A landscape with many valleys, sampled at points; each row gives a point and its height.
A ball rolls from a point to whichever of its 2 nearest points has the largest drop for the distance, and stops where none of them is lower. Distance is the straight distance between rows; heights are no part of it.
Bobo h=2.00: [ 65  86 118 105 119 114  83  85  96 108 116 130 143 109 131 109  90  98
 102 106  82 114  89 134  96 105  85 135 107  97  96  77  91 102 108  93
  77  86  92  85  87]
kodek h=5.90: [ 59  94  81 102 126 118  99  65  99 107 163 104 119  75 137  66  85 116
 114 101  84 110 134 119  89  93 107 170  89 109 122  98  84 129  68  90
  80  88 127  91  97]
doz h=1.45: [138 138  67 133 103 102 111  85 118 125 125 107 116  97  77  86  67 129
  97 116 113  96  78 129  56  90 105  51  76 125  94 107 118 120  84 114
 119 111 107 108 115]
faka h=5.52: [102  96 104 104 119  68 117  90 118  97  54 141 127 100 152  79 117 112
  92  89 143 115 102 118 103 103 106 159  75 118  95 113  79 159 120  95
 118  71 109  87  89]
nas h=2.42: [ 99  95 104  64  95 102 104  89  97 126 104 145 132 124 137 131  89 102
  94  91  89 131  76 120 139 130  70 118 130  53  97  86  82  97 132 110
  88  95  96  87  62]
Vub h=2.31: [100 105 111  56 106  89 118  56 108 159  99 148 126 107 144 114 111 130
 105  87 103 126  74 112 156 129  90 102 122  68  91  73  74 108 116 111
 114 102  99  84  72]
Pipa h=3.26: [131  82  65 106  78 105 113 111 110 128 153 132  69 124 116 108  45  77
  96  97 125 118 103 127 134 108  66  96 125  63 135 147 100 106  82 106
  88 113 119 120  96]
Mafol h=1.03: [138 118  82 124  62  92 104 127  93  88 107  60  78 117 122 135  89  97
  82 104 108  72 141  93  80 121  86  86 101  97 100 105 102 119 108 124
 120 124 101  98 101]
geg h=4.81: [ 80 102  73 143 111 134  80  78 109 129 164 134 112  98 104 101  44  94
  87 123  95 120 108 160  83 106 111  84  84 102 131 106 116 113  70  92
  96 107 120 109 116]
lopu h=4.91: [ 86 123 114 113  81 115  65 134  75  85  91  77 106 133  75 151  87  61
 107 111  69  93 101  94 100 126  92  81 122  93 102  86 131  72  83  98
  83 117 117 108 106]
Mavi h=0.96: [ 99 144  95 123 129  90 122  54 119 121 120 131 128  82  96  60  90 145
 100 107 116 115  80 127  78  76 135  59  83 141 109  88 115 109  78 118
 114 105 112 115 100]
Mamet h=5.26: [ 69  70  92 130 118 102  98  64 133 100 114 127 119  78 109  68  92 116
  92 112 108 105 119 130  74  92 110 113  61 127 110  92  89 136  94  98
 110  77  98  95 114]
Buz h=1.42: [121  78 104  94 136  83 133  92 129  78  66 130 110  87  88  71 114 146
  91  95 120  93  55  96  79  67 120  63  69 123  82 104  96 108 135  98
 102  75  50 114  76]
Topo h=2.97: [100  94  86 112  97  91  92 105 100  93  85 117 110 114 108  99  87  74
 119 110 113 103 110 123 102 113  86 147 105 104 110 124  86 116  86  93
  91  92 126  97 108]
disa h=2.74: [ 98  59 138  81 104  74 113 118  94  72  52 100  95 102 137 105 135 100
  94  77 124 104 110  74 132 106 105 144 102  96  95  97  68 102 145  94
 100  76  77  97  89]
kabu h=3.17: [108  80  83  91  88  81  96 120  99  80  77  89 100 106 117  76 107  85
 107  89 120  83 123  89 101 106  78 182  93 105 103 120  75 123  99  79
  97  67 137  87  96]
Namif h=2.34: [ 80  83  71 135 105 125  82 108 115 100 131 123  63  78  82  80  76  71
  72 111  88 126 108 121 117  91 135  45  86 105 130 118 115  68  80  88
  81  80  89 144 126]
Kelo h=2.55: [ 71  95 127  95 103 121  85 115  81  95 109  86 119 126 156 156 110  95
  92  91  76  92 128  83 114 126  98 122 125  62 102  68 103  99 126 114
  82 118  94  89  75]
kobi h=2.05: [144 101  81  79  59  86 109 119  94 102 107  15  37 119  85  95 120  97
 104  83 107  54 133  58  90 112  78 105 102  91  89 116  78  95 114 103
 123 130 117  87 104]
Moli h=2.08: [109 120 123  50 116  74 126  70 123 132  61  94  88  82 117 109 142 145
 112  82 120 112  67  86 126 107 110  80  75 100  75  87  96 130 128 109
 156 117 111  82  89]
param h=1.73: [107 101  83  72 114  97 117  82 113  67  66 112 164 101 109  89 117 120
 107  88  72  69  79  75  77  72  50 129  80 112  55  90 102 124 121  93
  84  61  78  90  86]
zabav h=3.60: [100  95 147 102 134  76 107  97 125 123  67  91  73  72  92  84 142 131
 107  99 137 130  74 101 105  91 148  58  59 133  89 115  84 119 121 109
 126 102  91 103  84]
gafi h=2.32: [ 79 127 122  88 118 111 106  99  75  92  99  98 123 117 156 133  95 106
 107  89  99  99 131  93 124 118 103 150 127  82 114  86 106 118  92 123
 108 110 124  97  78]
zevar h=6.47: [133  77 101  67  65  64  95 131  97 103  44  88  56 128  93 144 126  85
 116 101 111  97  71  78 134 135  81  91  92  77  73 119  66 111 143  95
 107 101  93  89  86]
bap h=2.84: [110  81 113 106  95  77 127 124  98  63  68  97  66  92 111  86 125  97
  85  88 140  96 125  82 107 100 126 100  96 103 109 119  88 115 125  98
 117  83  79 115 105]
sut h=6.28: [100 152 110 127 116  92 115 135  74  54  66  93  88  82  83  90 115 112
  95  93 125  94 107  92 108  74 161  71 125 127 110 115 126  91  92 117
 120 100  92 141 108]
Lel h=3.92: [117  93  93  70  96  83 113  92 100 113 105  59  28 106  75  71 115  80
 126  97 120 104 108  78 139 103 102 123 120  85 113 138  70  72  94  98
 112 125 146  88  91]
siti h=5.27: [ 48 108 165  81 121 115  99 112  81  67  66  98 130 110 109 154 132  82
  91  65  85 105 102  67 135 100 125 110 151  67 100  74 104  56 108  94
  72  99  82 102  91]
fisun h=2.37: [123  64  84  84  82 113 100  76 108 172 148 148 101 110 103  95  73 108
  89 101 106 130  60 124 131 130  79  73 109  66  99  89  84  76 109 104
  83 103  91  78  89]
bimen h=2.95: [105  90 131 106  99  78  99 135  93  72  37  89 100  95  83 108 131  82
 112  90 125  93  93  85 104  91 126 116  94 125  95 115 104  89 119  81
 100  82 108 110 116]
ligid h=3.53: [ 80 100 170  82 135  87  99  99 118 115  59  65  86  66  84 113 161 118
 132  91 116 112  93  81 118  96 139  77  77 125  80  95  85 100 113 102
 131 113  96  84 105]
zupa h=2.13: [142  74  90  88  60 105  80 119  84 143 113 106  84 100  80 133  95 105
  76 117  90 122  62  97 121 128  91  31 116  68  84  91 104  68 127 104
  88 114  58  99  92]
kud h=3.72: [ 60  45  91  81 120 100 120  96 108  67  98 113 104  72  79  23 124 101
  99  80  89  92 114  65  92  61  98 124 107 107 105  84  97  66 105  87
  76  52  66 115 102]
ket h=2.56: [101  83 107  77  99 122  91  66  94 153 149 100 105 109  91  91  92  99
  97 102  86 121  76 111 118 127  87  85 127  68 105  70  98  68  99 101
  88 109 104  84  81]
Mut h=1.84: [ 63  94 121 115  95 131  48 101  84 130 129 101 116 113  91 142  78  67
 113 134  62 123  88 131  87 131  85 116  88  95 102  83 113  92  98  92
  68 118 111  67 109]
ran h=4.08: [101 108 111  72 106  84 118 106  86  70  65 106  92 117  99  82 119  99
 112  79 112 102 102  74 147 103  86 145 144  85 104 114  90  80 108 107
  98  88 122 114  92]
lok h=5.09: [126 127  65 124  85  98 105 124  90  72 114 100 101 101  67  89  76 110
  80 103 101  85  90 100  69  85 108  55 115 101  95 113 127  82  85 104
  95 103  77 128 117]
Mak h=2.65: [123  49  91  95  94  88  92  87 126 112 121 109  35  86  59  59 102  91
  92 111 112 130  80  91 123 102 105  60  88 104 110 134  79  71  99  86
  91  80  87 114 110]
berog h=5.55: [ 73  97 128  86 148  77 118  76 122 111  64 104 114  91 133  86 138 114
 122  88 125 104 111 107 106  92 107 160  55 124  85 107  72 139 107 100
 133  91 135  71  90]
nak h=6.34: [144 130 105 137  87  96  85 132  80  92  79  75  53  89  74 119 106  98
 102 112 113 122  97 113  93 116 142  26 108 112 105 122 119  96  94 108
 124 123  73 133 111]
pepu h=5.74: [ 83  61  76 113 114 118  88  82 135 104 139  60  87  71  92  44 100 105
  98 109  96  75 146 105  50  79  86 139  53 123 100  98  85 132  88  91
 110  86 115  76 113]
fug h=3.48: [106 105  51  86 114  85 133  91 105  80  95  80  82  96  60  22 111 117
 108  74 111  74  98  71  88  66  75 154  98 103  94 130  98  93  81  96
 101  87 151 103 100]
zeki h=5.02: [108 142 125 134 103 104  85 111  90 122 100 109 126  85  95 137 104 121
  94 110  94 132  84 134  90 108 136  34  85 116  99  76 125 109  89 108
 113 124  76 110 106]
Rura h=3.78: [ 82  91 102  83 102 103  96  93  94  96 114  76  21  92  66  59 103  50
 129 113 108 123 109  82 146  91 113 107 126  97 121 135  92  47  75  85
  82 111 134 109 108]
nudon h=4.44: [ 65 167 120  95 108 117  86  72 104 128  91 106 123 113  71 124  85  85
 143 107  75 111  68 123 114 111  97 105 110 107  96  82 118 116  48  97
 110 124 150  86 122]
Bigaf h=1.35: [120  48  77 122  79  95  87 144  92  52  79 105 113 107  77 113  91  83
  64 114  82  64  93  78  59  96  71  81  81 100  87  97 120  82 114  74
  68  70  32 110 123]
tuze h=2.48: [129  61  90  77  79  85 102  83 114 170 109 138  92 102  95 117 101 108
 105 124 111 136  44 135 133 132  75  82  89  77  86  90  62 105 128 101
  98 102  90  74  85]
fis h=1.46: [125 123  54  77 119  97 134  79 110  83  67  98 122 111 103  67 105 139
  92  81  98  58  75  80  65  76  61 124  72 112  68 110 108 134 117  98
 119  78 116  99  81]
Tisi h=5.16: [ 82 106 119 101 122  98 109  94  90  68  90 123 163  93 121 128 118 112
  62  80  75  86  95  82  86  67  97  75 112  81  85  61 114  76 117 100
  79  96  43 103  99]
Vibim h=4.13: [156 108  55  87  61  92 134 126  92  90 129  74  54 120  90  86  82  93
  94  86 118  81 110  69 113  88  80  90 130  83 109 140 108  86 101 121
  97 115  95 123  98]
rebo h=3.27: [ 70  44 150 105 104 115  60  90  99 118 121  69  52  75 119 108 112  89
 105 124 100 130 136 108 113 120 140  95  64 102 115  94  60 105 119  87
 110 108  71  83 110]
Radim h=3.06: [120  95  59 107  83  98 115  90 120 116 135 113  62 120 105  74  73  75
 115 103 122 110 108 105 131  95  78 135 125  91 131 153  95  99  74  98
  85 118 147 104 101]
Tika h=4.63: [ 50 152 138  77 107 134  68  76  99 122  99 109 136 119  74 150  87  84
 123  97  65 121  53 111 112 121 100  99 127  84  95  58 122 100  68  93
  82 120 120  84 108]
Masu h=6.37: [135  76  99 129  63  99  72 139  96 101  89  76  59 101  76 121  94  84
  87 125 102 114 101 107  98 126 108  51  81 102 100 128  88  98 105  87
 108  97  64 108 120]
Ganu h=1.62: [ 80 102  87 122  97 120  98 124  83  85 129 143 142 121 135 118  62  93
  89 101  92 104 118 129  90 109  75 134 122  81 109  90 120 113  92 102
  75  87  99 101  86]
Kimod h=2.53: [101  55  72 127  95 102  98 104 129  98 117 110  43  78  66  70  97  86
  69 106 100 110 114 106 110  92 121  51  65 109 116 129  91  92 100  98
  97  76  88 139 126]
ril h=1.89: [ 94  88  99  73  93  95  86  90 114  72  56  96 140 115  92 123 122 105
 100  92  59  65  82  59  83  73  59 108  96  91  64  72 104  91 112  92
  67  90  66  92 104]
voro h=1.96: [126  89 108  60 122  83 130 101 118 121  45  92  82  95 111 109 129 135
 102  94 117  93  55  88  91  93 102  77  55 113  65 106  82 135 154  96
 139 103  90  88  81]
Nasi h=3.12: [ 96  66 125  97  80  81  78 138  96  68  45  82 119 114  93 126 119  53
 109  95  99  83 109  82 105 109  94 160 105 112  93  97  91  80 119  74
  77  75 112  97 106]
zizul h=1.97: [ 88 135  78  92  96 103 121 110  70  76 111  79 105 106 145  95  95 105
 106  77  94  68 160  71 107  90 103 172 139  91 124 105 106 118  75 132
 116 106 126  98  80]
dibor h=6.24: [110 169 101 115 110  87 123  97  86  77  94  83  94  94  96  82 105 123
  99  87 111  74 115  94  81  83 127  84 111 121 104 103 120 102  81 122
 132 118 117 119 115]
lofo h=4.26: [ 92 145 106  82 111  85  90  82 114 124  74 101 102 103  42 107 107 101
 143 113  89 111  55 107 100 105  88  97  93 111  83  91 107 108  72  93
 105 110 140  88 116]
supu h=5.65: [ 81 104  97 112 113 111  86  64 110 117 141  48  82  76 120  74  99 106
 112 108 104  86 145 111  71 102 114 132  67 120 110 103  87 139  86 103
 125 123 132  82 106]
funu h=6.44: [101  91 137  76  83  83  88 118  96  98  59  55  64 119  94 136 136  85
 118  92  93  89  99  55 127 128  94  94 104  90  88  96  81  81 123  97
 104 117  98  84 105]
muzo h=2.50: [115  63  77  79  70 108 104 113  89  93 136  79  95 113 129  97 100 108
  61  82  80  80 132  70 100 106  66 120 125  60  96  81  86  81 126 107
  88  99  63  92  77]
Peti h=5.82: [ 97  90  68 108 108 115  97  74 122 119 154  85 128  86 113  54  82 121
 110 105  76  81 127 117  64  83  71 157  73 116 103  92  78 139  71  98
  93  82 121  65  94]
Lubi h=1.40: [ 71  73 125 117  91 114  81 147  78  51  83 108 113  91  87 103 101  46
  88 103  92 106 108  85 102  93 118 104 122 113 115  86 119  54  97  75
  64  80  79 120 121]
Gamen h=2.75: [118  90  69 105  96  90 108  90 112 107 111 123 108 108  89  82  84 112
 102 105 110 109  85 121  97 105  70 105  95 102  95 110  84 109 101  97
  95  84 101  94 103]
zuna h=2.01: [ 78  87 103 121 100 121  78 111  96  98 128 101  57  83 100 102  80  67
  98 120 104 137 130 125 117 107 132  73 106 100 124 121 103  80  81  91
  93 108 108 119 111]
guv h=6.31: [117 130 121 140  89 100  92 157  68  53  62  87  87  90 101 129 103  87
  78 109 108 102 117 101  91  96 148  45 122 108 110 113 132  90  92 106
 112 107  68 139 111]
rogap h=5.10: [134 121 103  90 121  97 117  92  95  95  78 104 127  84  82 118 111 143
  86 104  86  85  55 100  82  77 124  15  87 107  90  83 133  84 110 106
 112 107  36 128  89]
fugam h=1.63: [108  91  92 107  66 102  80 113  91  96 113  29  67 121 105 119 104  87
  99 100  78  55 145  69  81 118  77 120  93 100  85  93  89 106 105 112
 110 123 110  74  98]
mit h=3.41: [ 73  83 157 102 114  86  90  95 108 114  91  77  75  76 108 110 131  93
 117 108 109 125 112 114 110 110 126 107  79 118  97 100  71 117 119  94
 118 112 100  78 108]
farur h=1.85: [135 144  67  90  87 104 119  58 107 134 111 103 128  91  99 105  92 137
 101 101  98  76  78 113  78 102  89  55  89 104  78  77 120 115  97 116
 135 121 107  98 102]
refu h=4.62: [102 125  49 139  88 121 103 102 106 104 147 128 119 111  82  78  48  91
  90 101 101  99 104 136  82  82  95  88 117 111 126 116 122  91  53 105
  88  95 118 118 117]
vul h=1.54: [109 133  59 110  97  95 135 102  97  93 109  96  98  99 120  72  87 115
 103  77 118  76 140  98  90  89  97 144 116 105 119 123  92 133  84 124
 121 100 129  98  92]
dib h=2.83: [ 77 114 128  78 108 145  80  53  87 151 146  77 127  95 112 102 102 120
  94  91  66  92  85  77 120 129 107  77 119  59  93  45 123  61  97 103
  89 128 103  76  89]
bapi h=2.35: [ 74  98 116 135  95 116  60 107  97 107 107  91 119 100  93 120  77  73
 116 132  78 106 105 137  70 115  96 116  68 126 101  86 102 115  86  86
 101 111 108  74 124]
nusud h=5.50: [127  81  84 103  99  76 110 101 114 101  62 140 137 114 139  94 100 109
  99 100 114  99  88 125  89 109  70 160  68 106  79 123  78 153 122  79
  98  55 110  78  91]
Dis h=1.50: [150 110  82 107  57 111  97 105  86 120 138  45  85 105 104 124  90 117
  70 108 101  67 118  89  76 116  95  39  96  97  95  81 106  97  97 121
 123 143  82  96 103]
zutos h=3.66: [ 81  88 129 103 129  73 106  63 135 130  84 130  72  83 107  71 122 121
 107 104 149 141  79 123 112 100 136  89  58 131 104 120  68 130  98 104
 120  97 126  94  87]
Gefu h=4.10: [115 161  76  75 111  92 114  77 116 134  88  96  79 106  44  79 103 119
 132 107 109 101  50 105 101  98  84  96  93 108  92 124 112 106  74 103
 129 118 167  98 104]
Gasos h=1.87: [ 70 121 145 117 120 117  82 127  74  67  82  83 114  85  70 118 117  68
  92 101  74 114 102  93 105  78 140  70 130 104 106  83 126  52  82  97
  80 109  90 125 108]
buzur h=4.78: [ 66 135 146  95 101 131  58 102  86 106 116  80 116 126  89 171  97  77
 115 101  61 100  88  85 111 137 113  87 132  69 104  70 125  87  88  97
  73 130 119  84  94]
Pesoz h=5.98: [ 51 110 101 117 129 111 102  75  98  80 111 114 138  85 104  55  95  92
 129 102  88  91 117 112  86  74 101 173 100 125 110  88  99 108  66  98
  87  83 135  94 106]
tesim h=5.13: [118 114  96  98 117 100 117  91  86  76  95 122 156  80 113 119 108 133
  57  95  88  73  89  92  60  66 101  42  95  96  85  69 127  96 122 101
  97 103  27 120  95]
sot h=5.11: [132 120 100 105 101  79 119  86 104 130  80 125 118  90 132 126 107 134
  91 108 118 109  83 127  80 120 115  64  62 115  82  92  94 147 126 111
 144 112  81  86  91]
zazi h=6.18: [ 84 121  88 128 104 115 113  91  90  82 134  90 102  80 114  73  82 114
  89  88 104  82 141 109  74  80 134  89 110 114 123  86 115 108  79 107
 123 113  96 117 111]
Gukit h=2.23: [148  77  66  78  64 102 108  98  93 125 109 130 111 117 102 126  89 119
  74 100  92  99  69  99 115 120  66  56 114  70  85  89  92  82 137 104
  88 102  54 104  86]
Baf h=2.24: [ 70  70 114 115  94 131  57  99  97 135 148 139 135 111 114 130  72  95
  93 121  76 122  82 141  93 138  77 112  95  76 106  81 110 101 118  92
  67 107  81  68  95]
Vil h=4.03: [145 112  80  64  73  86 120  97 101 132 111  81  56 126  90 109  94  99
 115  89 112  94  99  84 139 120  79  90 139  73 105 124  85  79 100 118
 104 131 127  98  91]
zoniz h=6.49: [152  69  85 101  58  74  98 143  88  97  38 130  75 129  89 129  97  83
 105 114 129 101  57 121 112 129  91  87  82  96  87 146  85 121 135  82
 104  82  85 104  89]
ziv h=3.76: [ 79 102 100 107 131  84 110  38 125 128 123 121  90  92 105  53 100 116
 116 100 138 132  97 124 103  89 118 137  82 120 122 120  76 126  72 108
 108 105 153  83  85]
Letas h=4.41: [117 117  46 129  73 118  99 124 106  79 133 104  89 105  72  74  53  64
  97 102 101  76 109 107  84  86  82 112 124 106 122 141 126  87  57 103
  85  91 116 119 134]
Mano h=5.59: [ 66 119 117 103 134  92 103  79 105  95 100  69  92  86 125  68 120 106
 119  91 115  88 142  99  87  87 117 164  75 125 104  95  88 133  88 110
 138 106 150  84  96]
Mev h=1.86: [134 159  81  93  75 110 105  75  84 119 121  66 120 103 114 117  85 133
  83  94  90  61 111  78  80 107  93  46 102  95  93  57 130 104  88 122
 134 141 100 103 103]
zak h=1.61: [123  75  97  98 106  96 101 116 105  60  67  83 121  96  75 104 123 112
  88 111  80  55  82  61  59  70  78  74  69 107  73  93 114  87 125  94
  87  93  49  96 104]
Bizol h=5.32: [ 83  99  94 126 111 100  88  70 129 124 115 140 149  96 119  93  83 115
 110 122  96 110  98 151  59 102  84 120  58 133  96  89  91 150  94  97
 104  86 107  74 105]
Nibek h=4.94: [ 69 113 110 150 113 123  78  95 104 111 131 124 119  85 106 108  69 104
  80 120  98 127 100 142  73 107 134  58  77 119 126  84 115 113  82 100
 110 103  87 109 110]
Poba h=2.21: [ 88 107 150 109 120 105  85 114 103  84  60  80 101  75  41 104 137  90
 129 116  85 117  74  94  98  68 133  57  98 124  91  90 112  64  89  90
  91  99  83 119 113]
vos h=3.39: [116 114  97  96  91 108 106 108  90 122 143 128  79 120 112 116  54  83
 103 104 120 139  98 124 129 112 100  79 146  65 128 126 114  85  86 115
  93 116 115 115  80]
bisa h=2.20: [ 90 123 129  49 123  79 117  48 125 141  81 118 122  91 134 103 132 140
 122  80 105 120  77  99 143 109 104 117  99  86  88  72  79 123 118 113
 138 111 113  70  89]
lef h=1.82: [125  83 125  70 106  86 112 111 107  98  44  90  89  86  86 130 138 128
  96  96 100  84  61  63 104  92 107  54  76  98  77  97  95  95 139  98
 115 104  53  91  90]
viga h=2.70: [ 79  96 128 135 105  97  57 100 116 128  81 108  97  83  80 123 100  68
 144 140 107 125  86 140  82 109 115 104  53 133  99 108  91 135  86  82
 107 106 127  80 121]
vedu h=3.04: [ 41  89 148 115 117 136  72  99  77 100 140  64  84  79 130 118 102  85
  99 112  95 119 143 106  95 110 142 109  83 102 113  76  99  96 109  92
  95 126  96  99 113]
bomi h=5.20: [ 95  82  92 144  97 101  97 105 119  73  95 118 117  77  96  90  98 110
  71 109 103  95 113 117  55  83 112  68  65 129 106  97 116 128 108  91
  96  75  68 118 127]
Legen h=5.01: [104 110  91 115  75 107  84 143  76  66 109  89 103 116  80 119  90  82
  74 105  80  89 107  82  87 104  88  63 128  89  99  91 128  58  98  96
  80 111  76 117 106]
lep h=2.46: [ 78  89 141 123 109 103  62 111 100 111  68  87  89  77  58 106 123  59
 135 132  90 139  77 123 101  98 124  74  77 134  98 107 101  82  88  85
  94 101  98  96 117]
Zeto h=1.00: [ 86  35 116 120  86 105  61 143  96  66  87  98  88  88  66  97 101  52
  81 121  86  96 108  84  87 101  95  92  83 120 100  91 107  65 108  67
  80  73  59 116 130]
nalu h=0.24: [126 123  73 122  68 114 104 132  88  98 128  84 100 131 145 153  50  93
  83  97 103  76 155 103  74 111  80 120 118  75 107 111 119 130  81 134
 110 123 116 109  80]
rok h=5.46: [109 109  95  97  93  82  99  97 105  98  41 149 159 130 108 143 103  86
 123  99 100  94  65 121  96 117  65 139  71 113  71  98 102 138 112  81
  91  71 114  85 106]
Zos h=5.15: [119  81  68 128  89  98 122 111 106  71 114 136 105  89  87  83  78 117
  55  97 105  94  97 110  76  88 113  50  86 104 111 109 115 103 105  91
  95  76  46 132 121]
nubuk h=2.72: [ 54  86 132 148 103 126  59 112  89  80 104  85 104  86 121 123  84  59
 108 134  99 109 138 136  84 107 141 117  69 125 115  96 109 111  89  73
  92  95 107 104 130]
minub h=3.75: [124 151  77 100  88  89 126 117  83  77  88 101  76 127  98 112  78  92
 117  95 122  82 118  81 127  93  97 114 146  91 111 129 123  96  77 126
 117 112 143 120  97]
Taze h=1.16: [130 135  47  98 108  85 148  97 101  80  82 101 107 107 123  63 103 127
  83  75 128  67 116  77  73  79  90 150  79 107  91 123 103 149 102 104
 129  79 126  97  86]
segu h=6.11: [ 59 110 128 109 142 111 104  75 108  92 118  94 127  71  96  68 106 115
 103 101  89 101 109 104  87  64 125  97  98 129 111  66 112  89  80 108
 100 103  94 111 108]
sud h=3.83: [ 51  64 105  72 129 111 111  92  87  76 122 123 131  91 121  53 108 108
  89  70  81 109 114  86 111  78  91 156 129  82 124  72  86  69  99  92
  68  62  76 104  88]
nit h=5.07: [132 141 105 108  97  86 116 107  95 101  61 117 110  94  94 130 110 124
  98 101 103 110  66 122  96 101 128  42  84 119  91 101 119 115 108 107
 129 106  66 115 100]
dusu h=2.33: [131  62  62  82  76 110  99 100 105 114 137 129 126 119 112  90  83 110
  63  96  72  97  85  92 101  99  49  91 118  69  81  83  91  79 124  93
  72  80  58  86  84]
Zafa h=2.60: [121  85  97  75 105  81 109  70 117 136 101 131  91  97  81  83 107 122
 119 109 111 120  56 113 108 106  87  82  92  98  88 105  74  98 117  99
 105  94 106  94  90]
fif h=3.63: [ 96  76  78  70 115  87 131  82 112  88 118  94  77  75  85  18 121 122
  97  70 108  85 110  64  94  65  91 125 107 108 101 102  89  82 103 105
  93  81  95 108  95]
zov h=1.64: [ 51  77 113 115 117 120  89 111  91  90 107 134  64  90 135 108  72  61
  97 115 121 143 127 128 136 105 156 109 114  83 137 120 112  94  91  95
  81  86 113 129 101]
toze h=6.05: [ 33 104 130 100 149 121  95  74 105  78 106 101 133  76  78  63 102  84
 131 112  71 113 100 104  93  62 118 130 112 128 100  77 118  67  74  96
  74  91 116  99 116]
sir h=4.23: [135  85  50 103  53 111 116 142  98  81 130  89  69 127  68  79  61  59
  88  90 103  78 111  80  96  87  58  97 129  93 108 146 113  71  80  97
  70  93  98 122 118]
bidof h=3.93: [127 179  74  68  93  79 120  76 102 103  79  84  82 130  84  94  97 118
 122  87 113  88  89  83 122 105  80 117 123  90 104 129 106 107  73 111
 134 123 158  97  98]
balot h=5.40: [107 129  77 123  88  97  93  86 106 109  85 138 173 117 108 131  81 102
 113 115  76  93  74 144  70 105  59 120  69 118  71  89 112 145  94  99
  96  84 104  76 107]
vulu h=3.94: [ 69 106 101  70 124 102 124  89  87  87 119 131 137 106 132  81  98 121
  86  68  87 110 105  93 126  90  95 126 148  66 105  77  98  74 112 106
  80  94  97 111  71]
zum h=5.21: [ 56  96 159  75 135 111  91  93  97  81  76  92 145  89  89 134 141 100
  86  76  67  96  85  68 105  76 112  76 118  81  82  58 106  49 108  94
  73  98  58  85 107]
Lurip h=2.82: [118  68  62  99  90  93 107  85 127 107 136 106  70 107  71  55  90  85
  99  93 111 106  95 102 109  97  75 112  98  99 106 142  72  95  92  84
  88  89 111  96 105]
dak h=2.63: [106  48 105  71  76  87 106 120  88  77  89  72  76 116 134 100 126  94
  91  84  90  83 130  58 129 113  72 140 118  74  88  97  64  93 135 104
  89  90  79  91  78]
gerip h=3.58: [111 134  92  91  92 102 128 107  80 104 135  95  59 120 113 109  70  89
 110  91 122 106 131  84 135  88 111 108 162  71 135 125 117  88  73 135
 109 126 143 115  87]
dagu h=1.26: [104 109  97  91 128  92 130  60 120 107 107 135 131  80 107  71 104 152
  87  91 116 105  81 104  83  76 117  69  87 118  92  83  96 106 111 110
 107  90  70 108  88]
kebiz h=1.98: [119  88 128  95  89  91  83 119  91 120  80  88  95  97  86 145 123 108
  87 113  86 113  74  93 111 113 106  45  94  87  86  76  99  88 119 101
 101 120  55  95  97]
gabep h=2.73: [111 105 115  90  78 108  79 121  78 104 113  69  95 122 130 155 100  99
  71  92  79  73 123  66 102 125  94  73 126  55  93  70 110  80 124 116
  96 133  86 100  82]
sike h=3.30: [ 93  69  79  73 118  86 116 100 107  89  80  81 108  89 104  31 123 110
 114  79 109  80 115  74  90  72  68 190  87 110  95 113  75 118  94  82
  94  58 141  79  85]
pibor h=3.36: [ 87  74  95  92  78  98  84 133  76  60  79  80  85 121  85 102  98  47
 110 102  84  77 123  65 115 105  80 147 143  97 107  98 100  65  90  88
  72  86 126 112 110]
Mobi h=6.41: [120  87 128 108  61  90  63 137  82 105  75  34  32 102  65 127 123  71
 118 119 102 103 109  89 108 124 108  69  91 101  95 117  84  86 113  92
 111 122 102  98 113]
zapi h=4.01: [105 116  99  53 107  85 131  73  97  93  92 105  99 109 111  78 123 127
 101  72  92 102  86  70 143  97  85 108 143  73 100  89  88  76 112 111
  98  95  98 103  82]
zipi h=1.11: [ 87 103  74 128  84 136  97 135  82  85 152 117 118 110 148 132  46  92
  92  89 100  92 151 117  75 107  87 134 122  70 127 112 136 125  75 119
  83 102 113 111  88]
Liteg h=3.61: [ 93  76  99  90  86 104  87 120  84  71  98  63  45  97  55  67 113  46
 117 117  95  90 123  78 111  93 101 119 121 108 104 122  96  52  86  75
  83 102 122 110 117]

Call two points neighbours if one is among the 2 nearest of the other. Go from one point of each pair to the other, from neighbour to neighbour, staying as low as possible. Name the highest point that can't be avoided.
lef, Zeto -> viga
Taze, Zeto -> ril
Mavi, nalu -> Mev
Mut, nalu -> Baf
fisun, zov -> Lurip

Where does a ball stop that starts at each point below?
refu -> lef
nusud -> fisun
ziv -> Mut
Tisi -> lef
toze -> fisun
Liteg -> lef
ran -> lef
vulu -> fisun
